Each row is a point on a landscape with many peaks, with its height.
From any point a climber steps to the highest of the 2 points nearest to it. It stops when none of these is higher. Distance is the straight distance between rows; heights are no part of it.
z_478: -2  35  -13  3  70  -24  17  4  4  4  -26  -11  4  -26  42  6  -7  8  13  -30  8  18  7  2  -8  12  12  25  26  5  2  -40  -56  -7  -15  -41  -6  0  -26  18  4  -16  3  16  -16  -6  23  7  -11  -7  -20  4  -3  -6  -38  11  26  h=8.49
z_902: -12  29  -32  -37  16  22  32  -34  23  -27  -33  8  1  -28  7  9  -36  17  9  -30  3  -5  -8  -3  -12  -9  8  -10  31  8  -10  -1  -25  0  16  -31  -15  -21  -8  -19  9  48  19  -6  -12  6  13  18  -1  18  15  -18  -3  -19  -13  -18  12  h=1.79
z_456: 0  0  49  21  -26  -21  9  4  9  19  -19  -4  -10  -16  -18  -10  -20  7  28  -5  1  3  -2  -29  -5  24  20  -6  -11  -4  -29  19  -8  -8  -25  -20  -6  13  -6  -52  32  59  0  -8  -18  -6  -9  30  -28  23  -20  -28  34  -47  0  -1  16  h=6.02
z_72: -24  -12  16  50  -20  -36  -51  6  15  2  20  -15  -2  1  -46  -4  20  22  -2  30  20  -15  14  13  -1  -2  -5  -3  1  9  2  6  28  10  -9  34  14  11  -1  -29  27  4  3  -29  6  3  -4  -4  -14  -1  -13  -13  19  -1  4  15  0  h=4.39
z_649: -3  5  -27  2  20  20  -9  -16  50  4  24  -8  -16  2  6  5  -15  15  -31  -6  -34  9  -5  24  -11  -29  36  -11  47  -2  7  21  -6  -6  -11  -16  1  12  -12  -3  1  19  1  -3  20  2  28  -6  -9  -30  6  -8  -9  -7  15  -17  -6  h=6.42
z_844: 30  -25  34  21  -18  7  -9  -2  -26  -1  11  -8  6  3  57  -8  3  -4  -3  9  -28  6  16  -19  -11  -6  12  9  -6  24  -13  0  10  -10  13  2  10  16  7  34  -64  -5  -33  -15  -8  0  -2  -1  5  -19  12  12  -5  6  16  26  10  h=5.73
z_185: -16  -10  4  -11  -36  -50  1  12  23  -7  2  7  -9  -20  8  -8  -14  10  11  34  -10  7  -16  -14  -16  -11  -26  -20  17  -6  -4  0  48  20  23  -21  5  -44  -8  -9  2  20  -3  -5  9  -13  -25  14  10  22  -30  10  28  -32  22  16  -9  h=4.13
z_405: 13  6  -13  -9  12  13  5  19  -20  -7  28  2  1  8  27  -1  -10  -11  -19  12  -27  8  3  -5  -3  -5  20  22  29  2  5  4  14  9  41  -17  -28  -15  -12  48  -32  10  -2  28  -6  9  -5  4  10  19  5  2  -18  20  31  15  -5  h=7.51
z_98: -8  2  -7  18  -28  15  -53  -15  -20  -16  28  11  8  -6  -9  21  15  0  -32  17  30  -26  32  -3  14  14  -16  10  7  19  1  33  0  -27  36  20  -4  -10  -8  -2  -38  -30  -4  -7  22  4  5  -8  7  1  27  8  1  18  21  14  16  h=6.85
z_941: -3  -5  -20  -15  10  -13  29  0  9  -41  -4  -13  -15  16  -1  -13  -6  5  3  33  -12  29  6  -7  -20  -52  14  -14  7  -11  -2  -13  26  17  -15  4  13  25  24  4  -16  9  -13  -10  -13  -23  19  -2  -26  -10  26  9  -17  34  49  -20  -24  h=7.95
z_103: 0  -4  -27  -7  18  -31  -8  -36  10  -21  -35  -6  3  20  -7  -2  22  3  26  15  47  30  2  21  0  -26  4  2  -4  16  -11  -18  6  7  -35  27  26  39  5  -31  22  -10  -7  -35  -32  -19  -5  -22  -31  -29  -17  -12  -9  18  11  -37  5  h=6.97
z_832: 1  -21  28  17  -9  -27  -15  0  -9  21  -6  3  19  -7  -33  11  17  7  31  5  14  15  15  11  -9  3  13  3  -32  19  -20  -20  10  -21  -58  29  25  25  5  -14  16  -16  -15  -44  -33  -30  6  0  -18  -10  5  24  3  2  -19  -14  -3  h=7.38
z_420: -16  31  -4  32  54  -21  5  -4  12  36  -36  -18  7  -27  11  -5  -5  -11  11  -27  12  20  -14  15  -7  19  24  -4  31  7  9  -15  -28  -15  -15  -15  -7  0  -14  3  32  -12  7  11  -19  4  -1  -1  -1  0  -46  -34  21  -23  -44  -18  14  h=7.98
z_390: -17  27  -7  -4  -2  14  35  -4  -6  -41  -31  -8  -16  -21  8  -13  -25  5  0  4  -10  7  4  -9  -1  -7  15  7  13  -10  -8  2  -6  -2  11  -33  -4  -2  5  -4  -18  29  -15  2  -11  -6  21  17  -12  5  14  -11  -3  10  8  1  22  h=1.69
z_820: -13  9  -28  -20  0  10  -4  -53  -4  -18  -7  39  19  -10  5  25  -1  12  -2  -23  9  -18  31  -11  -5  -10  -24  17  20  29  -3  3  -44  -1  -6  1  -23  -9  -2  -8  11  20  25  -16  -11  -15  3  4  -34  21  52  -7  -10  12  -16  -10  -2  h=2.04
z_31: 27  11  15  12  -3  -14  6  -6  30  50  12  -19  -5  -12  44  -34  15  1  19  -33  -34  29  -25  0  -22  -28  -17  -8  3  11  0  -51  -9  15  -27  -8  18  -5  7  -9  -1  12  4  -13  14  -4  -12  -13  5  -24  -51  -9  -5  -36  4  21  9  h=8.03
z_181: 27  -22  -59  -20  9  48  43  -36  -19  -16  -29  -6  -7  17  -18  7  4  -11  10  -3  -1  -8  -6  -3  16  -12  -12  -13  -10  -4  33  -5  5  -22  -16  11  -3  41  7  6  6  -15  23  -2  -16  15  -7  -9  1  -1  37  1  -13  46  7  -31  -3  h=9.32
z_713: 30  -19  17  -12  19  12  -26  64  7  51  10  4  -8  -12  -19  3  2  -13  16  -2  12  12  8  30  -1  23  19  -6  -3  -22  -12  15  3  -26  15  0  -9  -9  3  -7  16  -10  -5  17  1  14  1  -14  38  2  -21  30  -8  -20  -6  35  43  h=0.93
z_776: 18  8  -22  3  22  23  -17  -4  -11  13  30  -9  0  7  24  4  10  -6  -17  0  -7  8  31  -1  1  -6  28  29  30  25  10  6  -29  5  4  -5  -27  6  -2  25  -27  5  17  17  8  8  16  -23  -6  -6  10  -8  -18  14  22  16  21  h=6.84
z_903: -41  14  -4  25  32  -8  -44  43  2  -5  53  -4  -9  -17  -17  -6  -16  4  -21  5  0  -22  12  29  6  10  -12  16  18  2  24  -9  -2  9  23  9  22  -13  4  22  -16  -39  -5  17  10  18  23  -11  -10  -10  8  3  -5  -2  -6  45  3  h=2.76
z_940: 24  -30  -14  28  -24  17  -56  -2  8  30  26  -11  -3  -12  -17  11  10  47  -28  -19  18  -17  3  3  28  2  -9  4  -1  2  3  30  16  18  -1  13  17  18  -19  -20  15  6  1  -27  -3  39  -1  -17  8  -24  -2  -25  -6  -26  -26  28  18  h=4.84
z_133: -18  -6  5  -3  -24  7  -32  -4  -7  -26  -19  15  -8  22  -19  34  12  -21  -11  38  45  -14  22  5  12  18  11  -14  -21  -11  3  42  -4  -35  13  19  -11  4  6  -14  -22  -28  -6  -1  23  -1  -4  1  7  -15  32  13  6  15  24  -7  19  h=6.30
z_843: 10  4  -34  -14  18  -12  10  -2  -9  -16  -53  -6  14  7  6  -12  20  3  31  -1  56  39  18  8  10  -8  16  12  -13  19  -44  -25  -22  18  -21  15  1  21  11  -14  5  -15  -10  -4  -31  -19  5  -21  0  -12  -21  -9  -24  12  13  -28  14  h=7.45
z_471: 1  -4  31  -17  17  14  6  57  -21  -21  18  30  -4  13  2  -16  -13  8  -12  -2  -3  -8  4  23  13  0  22  16  -9  -1  -21  3  -12  21  -7  -14  4  5  25  34  -29  -9  0  34  -10  2  32  -6  -1  -5  20  35  -10  7  -15  13  -3  h=1.37
z_834: 9  -16  -31  4  -5  28  -15  18  20  6  21  -4  -15  -11  -19  15  -7  50  -22  -13  -5  -6  8  19  29  0  8  0  22  -12  -13  31  7  43  -16  -7  -3  3  -13  -13  10  11  19  -11  21  35  35  -13  7  -6  12  18  -10  -11  -19  19  -7  h=5.10
z_388: -20  6  -25  24  -37  11  3  -58  8  -18  -31  -35  -1  7  -11  3  16  4  2  -8  37  11  -8  -13  19  -6  -3  -14  9  10  -13  14  7  6  -6  24  8  3  3  -25  -8  -20  6  -24  13  -2  -10  -16  -1  9  -2  -18  3  14  -9  -15  -1  h=7.64
z_509: 11  14  1  -11  18  27  2  -21  12  -15  -11  9  -17  23  34  -8  -14  4  -28  -14  -33  5  -8  7  15  -31  23  1  15  1  7  19  -37  -1  -11  -27  -14  18  -7  11  -17  9  1  31  23  2  23  4  -3  -30  21  -20  1  -16  3  -48  4  h=6.13
z_36: -14  37  -1  -21  29  -14  36  -42  -1  -17  -28  11  15  10  37  -3  2  -16  -4  -2  -2  9  -15  -15  4  -9  -31  20  -9  -4  20  -30  -47  -4  -3  -9  1  7  0  8  -5  5  2  10  1  -23  -5  1  -21  -8  -15  -7  -5  19  -13  -17  -6  h=5.62
z_906: 37  -19  44  -22  31  2  -37  33  -4  58  22  8  -14  -5  -5  -4  0  -28  6  4  -8  11  17  30  -23  -5  7  -9  -21  16  3  -22  -24  -48  -11  -2  2  16  14  -7  10  -5  -12  -1  -3  -11  -12  -5  4  -32  -26  16  -3  -19  11  27  36  h=1.04
z_344: -9  4  7  -24  -24  -30  9  -14  11  -8  -28  12  3  -10  -9  -8  -16  17  36  -10  16  18  0  -12  -17  -11  -8  2  7  3  -38  -7  -7  22  -4  -18  -10  -5  -5  -37  26  50  -7  -12  -17  -17  -12  9  -15  33  -26  -31  10  -38  4  -7  -6  h=6.23
z_737: -25  14  6  35  -15  11  5  -31  24  5  -29  -29  -22  15  -7  -7  11  -6  -3  -10  -11  12  -29  9  26  5  16  -14  -8  -13  10  18  11  1  -12  5  7  2  3  -12  -2  -1  -8  4  18  5  -2  18  4  -1  -20  -15  19  4  -4  -30  -4  h=7.21
z_19: -56  26  29  0  6  -9  -1  61  -5  -13  -4  -21  -26  3  -23  -7  -8  -20  -11  20  -9  -8  -13  0  10  37  13  -7  -6  -43  3  13  11  0  24  -28  -19  -24  10  -6  -19  3  -12  28  31  13  0  17  -8  18  -3  1  22  9  15  41  25  h=0.75
z_233: 3  34  -9  -29  17  16  44  -59  23  -18  -23  4  3  11  42  -15  -7  -15  -5  -32  -27  12  -17  -10  -13  -31  -1  -5  11  2  15  -22  -61  -3  -10  -15  -12  24  9  19  -2  27  14  23  13  -16  1  0  -6  -25  16  -17  -7  -4  5  -53  -18  h=5.87
z_762: 36  -24  32  -12  29  23  -44  26  -14  19  19  30  -1  -3  -16  -12  -5  5  -19  9  -8  -20  7  35  -11  -3  16  0  -29  -3  16  -9  1  -32  -15  7  16  43  12  -14  -3  2  -14  -3  -22  -5  12  -12  -4  -45  1  11  -2  -3  5  5  21  h=1.15
z_907: -25  25  11  4  18  18  36  46  -29  -38  0  -7  -8  20  -34  -5  -23  -1  11  -11  -3  5  16  23  -2  7  29  1  3  -24  -12  -4  -16  6  -11  -10  10  9  43  14  -13  2  -10  12  -16  -9  40  3  -16  2  34  35  -21  17  -12  -19  -23  h=1.49
z_251: 1  5  15  -2  -6  14  23  -29  5  21  17  -2  -10  27  -34  15  10  -41  -28  22  -24  -20  0  -27  -14  7  -12  -11  -5  -19  47  12  7  -27  0  24  -25  1  3  11  10  -8  24  16  27  -9  -29  -2  0  22  31  -4  -3  47  31  -1  -5  h=7.57
z_754: -8  25  40  40  14  -7  -13  9  -2  29  -14  -11  14  -33  8  -16  -4  0  20  -36  5  4  -4  8  -4  39  26  -9  14  0  -15  -7  -35  -30  8  -15  12  -10  3  7  0  -15  -20  17  -3  -7  0  10  14  33  -23  -10  15  -32  -37  11  27  h=7.55
z_383: 23  3  -2  -6  -39  19  9  -2  6  10  9  -20  -2  -12  44  -3  0  21  -5  -7  -19  13  10  -11  -9  -8  13  -8  23  12  -30  -2  11  18  13  2  -4  -2  14  6  -46  25  -14  -18  5  4  -2  -10  17  -11  -6  3  -10  -5  27  16  4  h=5.47
z_450: -11  -6  -15  -27  -7  -5  -17  -9  11  -33  -29  23  -7  16  -20  42  3  5  -7  19  51  -10  8  15  23  -11  -24  -13  -18  -10  1  20  -4  6  0  7  4  10  -4  -33  -9  -14  13  -26  7  -4  16  -24  -11  -20  25  8  -14  14  17  -2  15  h=6.34
z_900: -4  14  -7  -22  -7  11  9  -34  5  4  2  25  13  8  13  37  17  -10  -13  -26  8  -29  1  -20  11  15  -20  6  5  9  -3  19  -64  3  -11  -6  -34  -16  -10  8  -4  1  34  11  28  -17  10  -3  -4  14  35  7  -4  -1  -18  -10  0  h=2.24
z_386: -31  2  12  33  3  3  4  -3  53  29  29  -26  -24  13  -17  -5  -3  -16  -20  5  -43  1  -29  -5  6  4  12  -19  19  -27  26  16  9  6  -11  -2  4  -10  -10  11  26  3  11  27  36  12  -4  17  -18  11  -11  -19  19  -13  -6  -14  -40  h=6.94
z_593: -3  18  -20  -2  38  1  -12  -20  14  17  27  15  13  -3  11  34  22  -6  -13  -21  14  -26  8  7  -3  28  -6  23  35  12  27  16  -53  1  -12  -4  -31  -16  -15  26  17  -23  37  23  13  -1  15  -8  4  9  28  3  -14  2  -35  -5  6  h=2.44
z_23: -14  3  -8  10  -18  -5  24  10  -27  14  -5  -6  8  -17  3  22  2  -5  16  1  -5  -3  7  -20  10  24  -31  16  5  9  -2  -18  20  13  36  -1  -4  -38  -10  14  2  1  2  -11  0  1  -13  6  4  43  -8  -2  -8  19  -27  45  13  h=3.85
z_53: -37  9  -1  10  2  11  9  -8  -31  -9  -9  12  -7  -25  -24  25  -16  6  -2  6  2  -23  9  -21  9  31  -28  24  -4  -6  19  -22  -8  -14  9  -16  -1  -10  5  -23  16  8  18  -11  -28  -4  -7  23  -29  39  15  -11  5  39  -23  26  13  h=3.56
z_211: -4  25  -37  -14  37  -15  20  2  2  -9  -27  -22  3  -10  29  1  7  5  17  -4  27  34  15  10  7  -5  22  13  14  5  -25  -20  -22  21  -11  -13  -8  7  -10  11  -10  -16  9  13  -14  -12  19  -15  -5  -2  -16  19  -13  11  3  -3  22  h=7.97
z_672: 12  -8  -9  -3  -44  2  -9  19  29  28  45  -4  -7  -18  18  11  -15  49  -24  -14  -12  0  8  -4  -1  -6  -7  -13  36  -2  -32  24  18  38  0  5  -8  -30  1  4  -9  29  -1  -14  26  26  8  -16  18  -4  13  18  -9  -35  -10  29  -8  h=5.27
z_924: 1  -15  3  13  2  -18  -36  12  30  26  59  0  -23  5  17  -19  11  10  -24  5  -1  3  -11  28  11  -43  -9  0  13  24  6  12  -8  30  -11  18  3  -13  5  19  -2  -16  0  16  36  11  24  -14  4  -47  -8  1  2  -22  -5  23  -7  h=3.00
z_499: 27  -39  -43  -5  8  29  31  -14  -7  -18  -22  -19  -6  16  1  -2  -12  -1  6  6  -46  7  -11  -4  6  -22  30  -11  -11  -7  25  -3  51  -12  -11  2  -2  33  -17  37  -5  -27  -9  -5  -3  18  5  27  10  -4  30  19  -5  29  15  -33  -29  h=8.65
z_252: -7  3  8  -21  -7  -20  -16  29  24  39  38  27  8  -3  -17  -4  16  13  -11  -24  27  -33  -14  17  -22  1  -32  -4  -2  -8  -8  13  -24  35  -1  17  11  -38  11  -22  37  4  32  17  18  5  -7  -22  30  -7  -12  -13  1  -55  -11  21  14  h=3.19
z_916: 38  10  28  10  1  -16  20  0  2  49  -8  -18  5  -14  19  -34  7  -3  31  -33  -3  21  -9  -4  -9  16  -4  4  -5  10  -20  -36  -14  12  -23  -5  -4  -10  0  -12  15  12  10  12  -12  -5  -28  -10  16  8  -57  -15  2  -33  -17  14  5  h=7.82
z_791: 8  7  5  -50  9  -27  20  -12  47  2  -27  27  11  6  -5  0  -3  -3  6  -18  -15  1  -35  11  -12  -7  -10  -31  -1  -11  6  -1  2  -2  -9  -7  3  -24  -11  -8  31  17  3  11  9  -16  -19  7  1  16  -16  17  22  -24  12  -45  -29  h=7.22
z_541: -3  17  23  -29  1  -9  17  -5  40  17  2  -7  -10  16  38  -28  17  -2  -1  -24  -13  26  -27  14  -24  -33  -2  -16  -1  7  -19  -18  -32  15  -5  8  0  -9  31  -7  -1  21  -5  16  8  -19  1  -11  -1  -26  -41  6  0  -21  10  -18  -7  h=8.24
z_550: -15  -15  -23  41  -49  17  -32  -12  -16  -2  12  -15  3  -5  -29  19  3  4  -9  10  17  -13  19  -12  12  27  -1  -14  16  12  -4  12  44  -24  62  25  -2  -10  -2  -5  -12  -20  -9  -27  1  22  -23  2  15  15  9  -4  -6  13  1  18  0  h=7.50
z_39: -12  -21  20  26  -31  -9  3  3  -17  -28  7  13  28  -10  4  -16  -3  12  -2  -12  21  -24  -30  -2  5  19  -23  -9  -40  10  -5  13  32  7  -4  18  25  -4  -9  -2  3  -20  -18  -6  -5  6  -11  10  15  -9  -1  13  29  -29  -54  -21  -38  h=8.20
z_84: -22  -8  24  -3  -17  -32  -13  6  24  5  18  0  -7  9  -6  5  11  0  0  12  0  6  -1  6  -5  -5  -16  -19  -11  -2  -3  2  20  4  -5  10  8  -19  0  -11  0  2  1  -11  20  -15  -11  -6  6  0  -4  18  15  -28  8  14  -8  h=4.23
z_794: 4  25  11  -13  -10  4  56  -18  24  2  8  -39  -3  20  1  -18  19  -30  9  -8  -18  20  -17  -12  -27  -18  8  -11  8  -17  -2  -16  -14  5  4  21  -5  -8  39  12  -8  18  9  1  7  -27  1  -16  -5  6  -17  8  -12  26  25  -18  -24  h=8.58
z_85: -41  12  22  -24  10  -13  -2  48  1  -39  -9  17  -27  10  0  -6  -35  -14  -17  43  -22  -9  -11  9  -8  1  1  1  -14  -21  26  14  30  0  4  -26  -4  -13  -13  4  -20  11  -9  20  26  4  8  18  -8  8  13  30  25  8  14  21  3  h=0.69
z_771: 8  13  -13  2  32  16  23  -22  -25  -10  -4  -7  7  29  -9  2  18  -31  -27  18  -10  -21  1  -13  15  -3  5  9  -21  -9  45  3  -14  -10  -8  16  -9  23  2  25  4  -45  19  15  15  0  -12  -10  -4  -3  33  3  -9  60  9  -34  -3  h=8.36
z_764: 14  -25  -8  11  -57  14  5  -21  -3  -17  -19  -6  7  0  5  -2  8  3  5  -18  32  2  9  -16  5  0  4  -16  -20  10  -34  1  32  8  12  28  14  -3  4  -22  -22  -13  -11  -50  -19  6  -32  -2  32  -6  -8  1  -5  -10  1  -17  -11  h=8.13
z_755: 18  8  -10  -26  36  -19  27  -12  3  18  -21  -3  -11  4  -21  29  -1  -23  24  13  -17  13  26  -21  -19  -9  -11  13  -6  -14  32  -21  -9  -33  -37  -5  -7  32  -5  -11  39  0  18  -25  -25  -19  -7  4  -43  10  19  8  -10  39  19  -16  17  h=3.01
z_982: 8  -2  28  1  -13  20  -3  -22  -11  7  -19  11  5  -6  -26  5  5  3  10  -17  1  -4  -2  8  3  0  -22  7  -55  -8  8  -15  -3  -19  -34  26  23  32  16  -43  5  20  -3  -47  -23  -21  -1  -17  -19  -34  1  -5  -16  12  -20  -8  10  h=7.00
z_559: -26  13  6  4  -25  21  33  18  -30  -52  -31  -21  -7  7  -16  -1  -25  -6  20  9  -4  5  29  2  17  -4  17  -15  8  -4  -22  6  -2  -16  -9  -12  -10  8  31  3  -26  21  -16  -3  -8  -7  23  11  1  9  45  14  -21  26  19  -7  3  h=1.59
z_282: 34  -15  19  5  29  32  -9  27  -27  -8  7  22  14  7  17  -24  0  16  -17  -12  -9  -6  -3  24  20  -5  17  19  -31  -7  8  -10  -23  9  -13  -7  19  25  14  17  -13  -23  -9  16  -13  13  19  -11  12  -40  4  22  -4  9  -24  4  -5  h=1.26
z_581: 51  -30  21  22  -14  7  -33  6  -21  32  43  0  12  10  34  7  17  5  -20  18  -22  2  26  -20  6  -2  9  21  -10  22  10  11  4  5  -15  4  -15  23  -6  41  -27  -4  0  -2  1  0  4  -8  -4  -10  25  9  -4  12  13  32  19  h=6.14
z_488: -22  23  0  20  30  11  -9  18  10  13  39  -8  6  -10  5  19  -1  2  -17  -25  -7  -16  1  11  5  19  -1  -9  18  -16  5  -1  -23  11  4  -4  -3  -21  -2  26  -16  -44  13  20  32  13  20  -15  2  -2  16  18  -17  12  -33  15  -5  h=2.63
z_497: 39  -20  1  -52  6  -12  5  10  -1  12  -11  43  23  12  -6  -9  1  -8  15  1  0  -1  -35  17  -24  -11  -7  -12  -15  -10  -1  -3  15  -18  8  4  -6  -5  -8  -9  26  16  0  17  1  -7  -32  3  26  1  -34  -6  15  -28  18  -27  -25  h=7.02
z_850: -3  -30  4  24  -25  1  -53  12  8  20  21  12  6  4  -52  12  19  18  -15  0  39  -23  4  6  15  26  -9  -9  -25  -16  3  34  20  -11  8  25  14  4  -7  -24  24  -10  2  -16  9  25  -8  -11  23  -10  9  -15  13  -28  -8  3  15  h=4.61
z_402: -11  9  -22  0  -18  -28  16  26  1  -6  -2  -30  -2  -16  17  -3  -5  3  36  17  -9  16  -16  -18  -6  -3  -22  0  20  -10  -3  -25  38  37  19  -22  4  -48  -10  8  -9  0  -9  -7  0  -2  -8  4  22  36  -43  10  3  6  11  35  0  h=4.03
z_285: 26  4  -10  -1  17  -13  17  -29  2  39  -12  -27  -5  -1  18  22  19  -37  27  5  -23  18  -3  -22  -18  -4  -9  10  -10  -4  15  -29  10  -25  -27  0  -15  9  -17  3  16  -2  14  -18  -5  -26  -15  0  -14  9  -38  -3  -12  15  10  2  13  h=2.79
z_530: -9  -1  37  10  23  -11  -43  47  15  32  62  -10  -23  -17  -1  -30  -13  -20  -13  13  -6  -5  7  26  -12  -17  6  0  18  24  11  -9  -27  -9  10  14  10  6  28  25  -16  -29  -12  27  11  8  13  -4  -6  -29  -11  12  -2  -18  11  42  1  h=2.88
z_642: -15  -9  -7  43  -29  34  -14  -8  -33  -23  0  -5  21  -11  -32  -19  -14  10  -13  -15  15  -27  1  -16  21  22  4  0  3  2  -8  26  31  -18  51  10  14  0  2  -18  -5  -3  -21  -3  -17  33  -5  13  21  20  8  -36  4  -5  -15  7  -17  h=8.06
z_881: 27  -45  -5  16  -8  -6  -25  -7  -15  -7  -28  -7  -4  30  -19  3  34  8  26  21  26  16  13  13  25  -5  12  -1  -41  20  -20  2  21  10  -47  27  10  47  -7  -15  6  -10  -13  -28  -25  -5  11  5  -4  -30  -9  -5  -9  10  2  -23  2  h=6.91
z_335: 15  -39  -6  25  -32  6  -12  15  -13  2  12  5  3  9  15  34  7  -1  0  34  -9  -9  13  -40  21  31  -10  12  -22  3  10  21  28  -4  -15  -12  -26  -1  -52  30  -19  -20  -3  -17  14  14  -3  27  3  23  34  36  18  1  -25  25  15  h=0.48
z_422: -6  -32  -18  2  -37  -10  -2  -18  4  -42  -12  9  20  2  27  -1  6  17  3  0  30  -8  -4  -15  21  0  -13  -10  -20  25  -19  6  27  22  -1  13  14  -6  -24  0  -12  -24  -24  -27  -7  4  -4  22  23  -1  -5  25  15  -22  -19  -27  -33  h=8.44
z_423: 22  3  40  15  -6  2  -1  12  -31  16  -10  4  25  -15  13  -46  16  -9  25  -26  12  0  -2  2  0  22  7  -1  -11  7  -30  -13  -14  -9  14  -4  12  -1  6  8  -2  -7  -21  19  -19  1  -21  10  27  28  -50  -24  20  -20  -23  3  2  h=7.54
z_358: -18  1  23  -2  1  15  -23  58  -13  18  -1  1  -6  -15  -17  15  -13  -19  2  2  8  -10  -4  6  1  45  10  -12  4  -21  2  19  5  -28  46  -5  -17  -23  -6  -3  -9  -8  -16  22  13  19  10  1  17  13  -1  10  6  -8  -1  38  35  h=0.83
z_237: -3  10  -40  -42  27  -32  48  -27  20  -40  -13  3  -12  3  8  -7  -14  -3  7  28  -9  11  -10  -12  -26  -38  -10  -4  22  -7  17  -13  13  15  -4  -5  2  16  8  8  19  1  1  9  -12  -10  6  -3  -23  0  18  12  1  40  30  -46  -30  h=7.68
z_191: 2  -24  45  30  -24  -9  -22  11  -32  4  18  8  22  -7  -8  -8  17  12  5  -3  30  -12  4  2  -2  34  -15  3  -36  20  -12  -15  22  -8  -15  25  31  0  9  3  -4  -15  -3  -14  -21  -7  -1  -15  5  -10  -10  13  6  -19  -41  7  1  h=7.85
z_271: 24  -31  1  -31  -12  -21  -10  8  -28  -13  -23  29  19  19  0  -15  14  -5  22  17  34  -5  -20  0  -1  -5  -26  8  -46  7  -25  -2  20  4  13  -7  8  9  -25  -12  26  19  -12  -2  -27  6  -34  13  11  -7  -37  -22  12  -31  24  -24  -28  h=6.75
z_721: 3  17  -42  -27  -2  29  26  -61  -6  -22  -19  19  7  -19  7  -12  -17  2  12  -34  -8  -14  16  -26  -10  -16  -14  20  37  20  -18  -19  -17  -3  13  -19  -17  1  -9  -17  8  41  29  -10  -22  1  -10  13  -19  22  42  -35  -18  0  -2  -10  -2  h=1.89
z_886: 11  -24  20  10  -16  12  4  24  -24  -2  -4  16  -20  2  8  20  -14  8  -13  27  -30  -8  1  -44  28  21  -15  7  -42  -19  30  29  28  -18  -2  -18  -13  10  -34  -3  -11  23  0  0  7  29  -4  22  3  4  29  13  23  4  -9  22  21  h=0.56
z_250: -18  14  13  -15  -12  17  1  -24  -15  -34  -42  16  -1  2  -3  19  -8  10  -6  -6  8  -6  1  3  19  3  -34  2  -52  -13  5  -13  -17  -8  -16  5  22  22  13  -31  -17  -10  -13  -19  -11  -15  13  -3  -20  -26  15  13  -6  22  -30  6  21  h=6.72
z_182: 0  -3  16  -5  4  -7  -11  47  -15  -21  11  11  -23  1  9  9  -25  3  -18  50  -36  6  12  -16  8  -6  -14  11  -14  -14  29  6  37  2  22  -36  2  -3  -31  3  -22  29  -13  6  16  24  1  10  -2  -2  4  7  13  11  29  50  17  h=0.63
z_475: -7  29  9  -41  32  -17  30  4  -18  -14  -37  34  28  -2  0  3  -8  -14  16  -4  7  5  -3  8  -9  18  -24  21  -21  -15  0  -36  -27  -12  10  -6  3  -5  12  -5  20  8  -7  4  -24  -21  -12  11  -5  6  -19  -1  0  15  -15  -12  -6  h=5.39
z_822: 1  -8  8  -1  -18  -39  -33  8  27  32  43  13  -16  -7  19  -28  16  16  2  -16  28  -7  -25  18  2  -31  -34  2  10  12  -4  13  -19  57  -18  15  18  -42  10  -6  42  -16  12  12  18  7  -6  -11  10  -36  -22  -23  20  -67  -7  14  8  h=3.11
z_853: 4  -14  -8  17  -12  35  -10  4  -42  -30  6  -3  7  5  -5  -25  -11  -6  -4  -9  -9  -2  -5  15  13  4  41  -12  3  9  -9  6  25  -10  44  8  17  7  7  21  -29  -23  -29  18  -13  28  7  17  29  -1  -5  -15  -7  12  10  -3  -35  h=8.61
z_998: 14  20  -2  -16  -7  -3  37  -30  16  25  23  -24  6  16  1  5  17  -44  6  -2  -25  -1  5  -36  -29  1  7  2  29  -8  17  -3  -11  -14  9  10  -34  -10  16  23  5  22  26  21  15  -25  -30  -14  -1  40  -5  -8  -8  37  38  -16  -14  h=8.02
z_302: -1  17  4  14  -11  1  -3  13  -13  38  28  0  35  -9  -28  3  24  -1  -5  -22  22  -30  -11  15  -12  33  -16  -10  4  -6  2  6  -10  3  23  26  -1  -42  16  -1  28  -26  24  10  7  15  -13  -26  34  27  -17  -5  -10  -19  -36  8  6  h=3.35
z_68: -15  12  -14  -4  7  -7  17  13  -21  21  13  -6  30  -10  -15  15  4  -3  9  -18  11  -7  8  -1  -14  31  -8  10  21  1  -11  -5  -5  15  46  7  -4  -50  20  14  17  -10  29  10  -6  -10  -27  -8  21  54  -14  1  -21  19  -8  10  -15  h=3.59
z_784: -25  22  -23  12  36  -20  2  -2  -12  -13  -30  -7  -9  -17  -28  33  -9  -9  12  18  5  -2  24  0  -15  15  5  15  7  0  23  -13  -3  -32  -7  -4  1  12  2  -18  20  -9  7  -14  -26  -15  5  5  -48  2  14  5  -12  36  4  10  26  h=3.26
z_341: -11  -19  -34  32  14  0  -5  -22  42  10  49  -21  -17  11  -3  -7  -5  16  -29  20  -40  5  -6  -2  -1  -24  20  4  46  5  11  20  17  23  -16  -7  -2  8  -13  14  15  12  8  5  31  16  16  17  -23  5  17  -21  8  -2  12  -30  -52  h=6.69
z_665: 24  -9  4  19  10  38  -18  34  -40  -3  25  7  13  5  16  -20  -25  2  -32  -1  -27  -18  -9  -9  9  12  24  10  13  -3  11  3  13  -3  59  -35  -2  -10  -13  44  -27  -8  -25  37  0  31  2  11  25  9  8  -13  3  -2  7  22  -12  h=8.04
z_113: 0  -3  9  -30  -33  -14  -3  -2  -8  -22  -33  31  1  3  -15  -1  -10  -10  15  20  21  -1  -8  4  -16  -14  -18  2  -32  -22  -16  14  22  7  36  -5  -6  -11  -2  -49  18  57  0  -4  -10  -3  -27  5  5  15  -25  -51  13  -23  46  -12  2  h=6.46
z_369: 6  -24  -27  20  9  12  12  -16  -4  -21  4  -29  -6  15  -3  -25  -2  14  -5  20  -31  17  -13  5  -3  -47  35  -10  -4  7  3  -8  49  19  -10  16  18  26  8  20  -7  -17  -19  -5  -9  -1  14  7  -2  -21  12  -4  -11  28  22  -30  -51  h=8.27
z_767: -13  2  -16  -30  15  -40  28  -8  43  -17  -24  -1  -14  6  0  12  -3  -1  14  21  -2  22  -22  7  -7  -16  5  -23  32  -5  3  8  17  1  -33  -8  -4  -12  -14  2  16  -6  -7  4  10  -23  2  22  -19  18  2  26  25  1  14  -40  -32  h=7.42

For each start below, name the point where the climber stops.
z_182: z_853
z_509: z_422
z_903: z_853
z_68: z_853
z_755: z_853
z_113: z_181

Call two points neighbours if one is among the 2 nearest of the other. Go from one point of each pair to the other, from neighbour to neighbour, staying as high as possible. Name the lowest point that can't be avoided.
z_181 / z_422: z_881
z_478 / z_853: z_133
z_181 / z_794: z_251
z_478 / z_181: z_423
